Points, in no order, along strands that fork, close into loops and pass close to each other.
Points whose rows are less than 41.8 apart are linked; no others are. Some points are linked to none.
Lipu: [  8  31   6 -15  -4   0 -16  -1  -6  19  35  -6  12  12 -18 -12  17 -11
   0  -6]
sif: [-12 -29  -6   3  10 -11   8  25 -14  -7 -13  -9   4 -17  12  -3   9 -13
   7 -12]
pasap: [ -6 -12 -11  16  -1 -12  -7  18  19 -12 -10  10 -37 -36  16  31  -6  36
 -10 -17]
gez: [ -1 -20  -4   8  -1   0   0   9  15 -14 -13  14 -31 -23  10  15 -17  33
   5 -11]
guruv: [ -2  -9  12  -8   6  -1  -2 -13  -2   4   8   7 -17   5  -2 -11 -15  11
  12   4]
rubu: [ 11  54   6  -9  15  11   4  11   5  -5  28  -5  27  -3 -23 -10 -19   6
  -9 -10]
pinag: [  0  32   5   9   0 -22 -21 -18 -28 -12  23  -9  19  14  15  -6   7  -7
  -1   0]
rig: [ -8 -19  -1   0 -15  -4   1  -8 -13   7  -2   4   6   5  -2   8  20 -12
  -1   5]
fut: [-11  24   8   0   5   6 -13  -5 -11  14  17   1   1   3 -19  -9   8  -2
  10  18]
Nuro: [ 14  17  -2   7  -8  -4   5 -13 -18 -27   0  -8  34   5   3  -5 -19  -7
   1   3]
vor: [ 10  -1   3   9  13 -23 -21 -11  -7   6   2 -10  -5  25   9  -6  18 -30
  11  -2]
zami: [  1 -28   0  10   2  13   5  -6   3  22 -31   4 -24   9 -10  20  21  -9
 -11   2]
dat: [  6 -11  -2  -6   2 -16 -10 -11   3  -1  -9  -3   2  13  12  -8   4 -25
   6   4]
kazag: [ 16  12  -3   0  -3  -3  -7  -9  -7   5  24  -6   7  13   6  -5  -3 -19
  -1   7]
Luf: [ -5 -25  -3   1  -7  -2   7  18  10 -17 -17   2 -25 -22   6  12  -5  -7
   3  -4]
zelo: [ 11   1  -2  -6 -19  12  -6   1  -8   0   3  11 -11  16 -15  11  -7   2
   9   8]
vel: [  2   6   9  -8   5  -4   3  -5   0   6   2  21 -17 -10  -2  11 -21  23
  12   7]
Raziv: [ -9  13  17   6  -1  -4 -16 -10  -6  22   8  -8   8  24 -17 -12  24  -9
  13  11]
fugov: [-23 -30  -2  -6  -6  -1  14  21   5 -24 -10  -8   5  -7  14  -6  -1   2
 -17 -16]
Riken: [  2  19  -3  -1  -7   8   5 -12  18   2   8   8  -6   7 -10   3 -14  22
   1  17]
lis: [ 21  26   3   6  -2   7  16  -9  16 -15  10  -5  20  10  -6   4 -34  14
 -11  13]
tup: [  3  15  -9   1 -11   9   4  -9  10  -9  16  -6  13  18  -8   2 -20  10
   0  13]
bab: [ -9 -33  -6  -1  12  10  -5  30  14   0 -24   6 -44 -23   5  12   9   8
 -13 -16]
guge: [  5  52  10   0  10 -13 -14  -8 -22   1  25 -13  31   7  10 -15   2  -4
   5  -3]
ded: [ -3  34   0   6   3 -22 -30 -20 -16   9  16 -10  17  19  21  -3  28 -11
   5  -1]
zur: [ -4 -24  -1  -4 -14   4  13  11   0 -24  -8  -7   1 -23  13 -14 -16  -6
 -10 -11]
bifom: [-13 -42  -4  -2   9   9  11   5  13  -2 -15   6 -28   0  12  12  10   2
 -27 -12]
fevi: [  4  -9   3  -4  -9  -5  20   6  -2 -18  -7  13   2 -11   7  12 -29  29
  -5   2]
fevo: [  1   4   4   4   1  13 -17  -8  15  16 -14  22 -32  -1 -18  27   8  22
   5  18]
mugat: [ -8 -29  -1 -12   2   2   5  -2  14   7 -14   2 -10  -5   5 -11  -4  15
   1  -2]
voko: [ 12 -17   5 -19 -15  -4  -2  -9  -6  -2  -4  11  12  -7   6  -7 -13   0
   9   0]
rekef: [-10 -36  -5   1  13  15   7   5   8   8 -32   8 -26   0  -5  18  15  -7
 -13 -15]
Kugu: [  7  44   0 -12   1  -4  -5  -3 -10   3  33 -16  25  11  -7 -12  -1 -10
  -7  -2]
sobig: [ -1  26   1  -7  -6  -6  -8 -13 -10 -12   7   3  35  20  -4  -6  -9  -3
   2   3]
Dimuv: [-11  -8  -6  -1  -1 -25  -5 -13 -26  -9  -8  -9  20   5  17   2   5  -7
  -1  -1]
terin: [  7 -17   7   0  -8   0  -9  -8 -23  19  -6   0  -4   6  -1   1  14 -22
   9  -5]
mori: [ -1  25  10  -9   7  16  -8  -1  11  30  16  11  -5  12 -39  -5  15  -2
   8   1]
vob: [-16 -25  -2   9  -2 -11   2   5  -7 -25   3 -13  14 -10  39 -11  10 -19
  -6 -31]
budab: [ 10  51  -3  -1   9  14   6   1  13  -7  18   3   4  -6 -20   0 -27  18
   6  12]
megen: [  5 -17   5  -7 -20   5   2  -1  14   0  -9   6  -1 -13   2 -10 -14  11
   4   2]
bobir: [  5 -12 -11  -4   3   8 -14 -21  -7  28  -8   0   5  20  -5   8  18 -17
   1   2]
ropo: [ -2  43  -4 -21  13   5 -10  14   8  23  33  -9  10  13 -28 -17   7  -5
   1 -15]
tol: [  8  25   2  13  -4   4  22   0   6  -3   2   4   9 -10   1  15 -28  39
 -12  17]
Sudet: [ -2   6  18  -1   4  11 -12 -13  -7  34   4   3  -4  12 -18  -3  24 -21
   2   6]
lagu: [ 18  46   4  14   2  -1  15 -10  -5 -11  28   0  35   6  -6  -6 -21  -7
   1   1]
Sabe: [ -1   2  -7  -1  -9   8   2 -11  21  14  -3  14 -24  11 -11  17   2  14
  -3  20]
Rizo: [  7 -12   1   6  -3  -9  15  -6  10   5   5  13 -16  -5   6  -5  -7 -15
  11  15]
Nug: [-10 -36   7   4  14  -3  -4  -4  -8   5 -17  -7 -11  12   4  -7  12 -15
  -4  -3]
nes: [-16 -14  -4  10   1 -16 -12 -10 -26 -12  -9 -13   9   4  26  -8  25 -21
  -3  -7]
bire: [-11 -34 -18  -5  13   1   8  26   8   1 -21  -5 -12  -9   9   3   6 -12
   0 -15]
zepel: [ -5 -10  -1   1 -21   2   9   1   8 -24 -13  -3  15  -7  13 -10   1 -17
  -7  -2]
Fel: [ 11  -8  -1  19   1  -7  17   3  -7 -39  -6  -9  31 -20  16 -10 -27  -5
  -5  -7]
Satus: [  8 -16 -12  -3 -12   1   2   0  23  23 -18  17 -25   5  -4  20   6  21
  -5   4]
bovir: [  1  -7  19 -16 -10  -5   7  -7 -13  10  11  22  -1   2 -13   9   2   1
   2   8]
devak: [  0   3  10   7  16  20  -9 -18  -1  27 -10   8 -16  16 -19  -1  15  -7
   0  13]
tarar: [  5  35   2  12   0  -9 -38 -15  -8  20  22 -13  11  25  -3   0  37 -19
   4  -5]
Bidup: [ -3 -13 -11  -4   0   5  18  11   1 -21 -12  12 -15 -23  17  17 -16  27
  -9 -12]
mep: [-17 -35   0 -10  22   6   9  26  10  -4 -11   2 -12 -19  10  -2   3   3
  -9 -21]
lofu: [-11 -27  -7   9  22  25   0  35  29   2 -11   2 -37 -16   2  10  17   3
 -17 -25]
Nota: [  6  -6  -7   3  -7 -11  24  -9 -10 -12   6 -10  20  -9  22  -6 -15  -5
  -3   1]
pez: [  8 -34   1 -12  -3   9   3   7  11  14 -17   6 -27  -7   0  12   3  16
  -8  -3]
rof: [ 12  37  -4 -13   6  -2  -9   0   6  -2  -4   9 -18 -14  -8  15 -24  38
   8  20]
Panid: [  1  43 -10 -15  11   6 -14  17   6   1  31 -14   7   1 -26 -17  16 -22
  -7 -13]
bisat: [-11   7   1  -4   2  -7  15 -11  -6  -8   5  15  11   8  -3   0 -18   2
   5   8]
Nalod: [ -3  13   4   8  -6 -31 -15 -16 -27 -15   2 -17  22   3  32  -6   9  -7
   3  -1]
vefar: [ -3  18  14  -9   3  15 -14   5  -8  14  29  -6   1  17 -34 -15   7  -7
   4   2]
dalif: [  2 -12  -6   2  -2 -12  16   3  21  -8 -11   6 -24 -13   6   6 -17   2
   3  11]
kap: [-3 13 -4 -7 -3 -7 -8 -3 -6 -2 -5  9 17 12 -8 -2 -6  0 12  8]
fadig: [  2  39 -13 -10   0  22  -6  18  16  14  20   0   2   1 -32   2   2  17
   2   5]
tev: [  1 -15  -6  -4  -4  -3   3   4 -11  -4 -11  -6  -2   4  -2   5 -10   1
  -1  18]
mura: [ -7 -27   3  21   2  -6 -14 -19 -15  11 -11 -12   6  19  10  -5  32 -14
   0 -18]
zemum: [ 13  14  16   6  -5 -14 -32 -17 -17  28  11 -11  11  22   0   1  38 -20
   1  -6]
fer: [ 10  26  -8 -14 -13  10  -3   1   2   9   9   0   8  -1 -19  -9  -4  -7
  -1  18]
Vafin: [ -1 -13   8  -6  11   8   1 -14   0  22  -1   7 -10  10 -10  -7   3  -1
  12   7]
fuz: [-14 -30  -2  14  -4 -10  -9   6 -16  -9 -11 -12   3   0  20  -1  33 -27
  -5 -29]
nozes: [ -2 -27  -2  10 -12   9   0   6   7   1 -23  -3 -22  -8  -2   6   4  -9
   9   8]
gapiv: [-15  -2   0   4   1 -11  16   2   3   6  -4   7   9  -9   6  -1 -18  12
  12  15]
gese: [ 26  52   6   5  17  -2   3  -9  -5 -17  23 -12  43   5   8 -11 -13  -6
  -3   0]
giri: [ 19  54 -10   1  10  20   3   7  10 -10  12  -4  28  -8 -21   1 -24  22
  -3   0]
Dola: [ -5 -13   4  11   5   2 -10  -6  14  11 -17  14 -45 -12  -1  23   8  23
  -4   8]
Dovu: [-14 -41  -1  10  -1   5  -4  16  -4  -2 -18 -11  -2  -4   3  -6  32 -21
  -7 -23]
luko: [  7  11  -1   3 -16   6   3  -8  -6 -14   4 -13  15   7   4 -17 -15   9
   5  11]
kimu: [  3  -6  -6  10  16  -8  25   8  10 -32  -7  -9  16 -10  22  -7 -27   6
  -8  -2]
moker: [-22 -12   0   5  -5 -12  13   4  -6  -6  -9  -5  15 -14   7 -12   4   1
   6  10]
kefim: [ 12   8   0   5   6 -17  -7  -7 -20  16  14  -9   7  21   1  -4  10 -19
  14   5]
dupov: [-10  -7   2  16  -5 -15 -24 -14 -26   7   0 -10  10  13  12   0  23 -17
  11 -12]
Mimu: [  0 -25   1  11 -10 -18   2   1  -4  -7  -4 -17   7  -1  17 -20   5 -13
   5 -10]
Nesit: [ 12  45   9  -5   1  10   2  -7  -5  -3  34  -3  19   6 -12 -15 -15   5
  -4   4]
zubo: [  4   3 -13   7  -4  -4  -3   2 -11  12   8  -7  -1  12  -7  -8   6  -9
  21  22]
gisap: [ -3  23 -10 -10  -9  26  -5   2  12  12  11   6  -2   4 -19  13  -6  20
   4  15]
zar: [-14 -23  -8   0  16   7  10  23  19 -21 -16   9 -28 -21  12   7  -2   6
 -13 -11]
foro: [ 11  16   8  12  -7  -2  31  -2   7 -17  -4   1  19  -1   4   2 -32  17
 -10  14]
Moro: [-31 -33  -1   1  24  17   4  35   5  -3  -5  -4  -7 -17   0 -12  20 -12
  -4 -30]
zov: [-12 -37   1  -9  -4   4   6  13   6 -14  -4  -3 -12   5  12   2   8  -4
 -23 -13]
tima: [  5  -5 -10   9   2   0  21  -1   2 -22 -11   1   5 -16   6   1 -30  17
   7  -4]
duvo: [  4   8   6  -8 -11 -19  -6 -21  -5  -4   9   0  12  12  13  -5   0 -19
   0   4]
dur: [ -9 -36   7  -6  -1   4  10  13  13  14 -18  11 -22 -23  -7  12  15  19
  -2 -13]
sapa: [ 10   7  13   0 -14 -11   9  -1  12   0   9  -5  -3   0  -4  -8 -11 -13
   6  16]
deku: [ 10 -10   4  -2  -1  -6   5   6  11   3  -6  14 -24  -6   2  17 -14  35
   5   3]
Pil: [  6 -25  -4   0  13  13  -2  -9  -5  30 -29   0  -2  10  -9   5  21 -15
   3  -1]
Sug: [ 12  43 -13 -12   3  20  -8   7   7  -7  14   7  -7 -19 -16  10 -24  29
   4  15]
vike: [  8  23   7 -10   6  13 -11   0  13  27   5  14 -18  -4 -22   2  14  11
  14  14]
bipoz: [ -3 -14  -8 -12   3  12  24  21  11 -27 -14   1  -3 -29  25   6 -20  13
 -15 -18]
Buv: [ -4 -12  -1  15  -5  -9  10   6 -12 -36  -5 -10  28 -17  24  -6  -3 -21
   0 -18]
kotu: [ -1 -19  13 -10 -18  -5   2   3  -4  17  -8  14  -5  11 -18  14  11  -2
  -3   8]

A piece is all that can be reached along the links. How many separate loops has the piece of each point below (a circle has one, a figure eight two, a Y none), and how many tips (points with one link)?
Vafin => loops 0, tips 10
Nuro => loops 0, tips 6
Rizo => loops 0, tips 5
fugov => loops 0, tips 2

A fork is a point with three links, a tip a point with one. Leave the first point through the second and follow the links. Name the first fork or tip that comes.
kotu; rig => zepel
fugov; zov => bovir
vefar; fut => gez

How many points has the smallest loop of links through each point below? Write - if it is on no loop.
vor => 5
Sug => -
pez => -

Name the points in between on the shortest way along the links from the first point to the second, in order.
giri; Dovu => rubu, Nesit, Kugu, guge, pinag, Nalod, Dimuv, nes, fuz
pasap; Nalod => gez, deku, vel, guruv, Vafin, devak, Sudet, Raziv, fut, vefar, Lipu, Kugu, guge, pinag
fevo; gapiv => Sabe, Riken, tup, luko, Nuro, sobig, kap, bisat
fugov; kotu => zov, bifom, rekef, zami, Pil, bobir, terin, rig
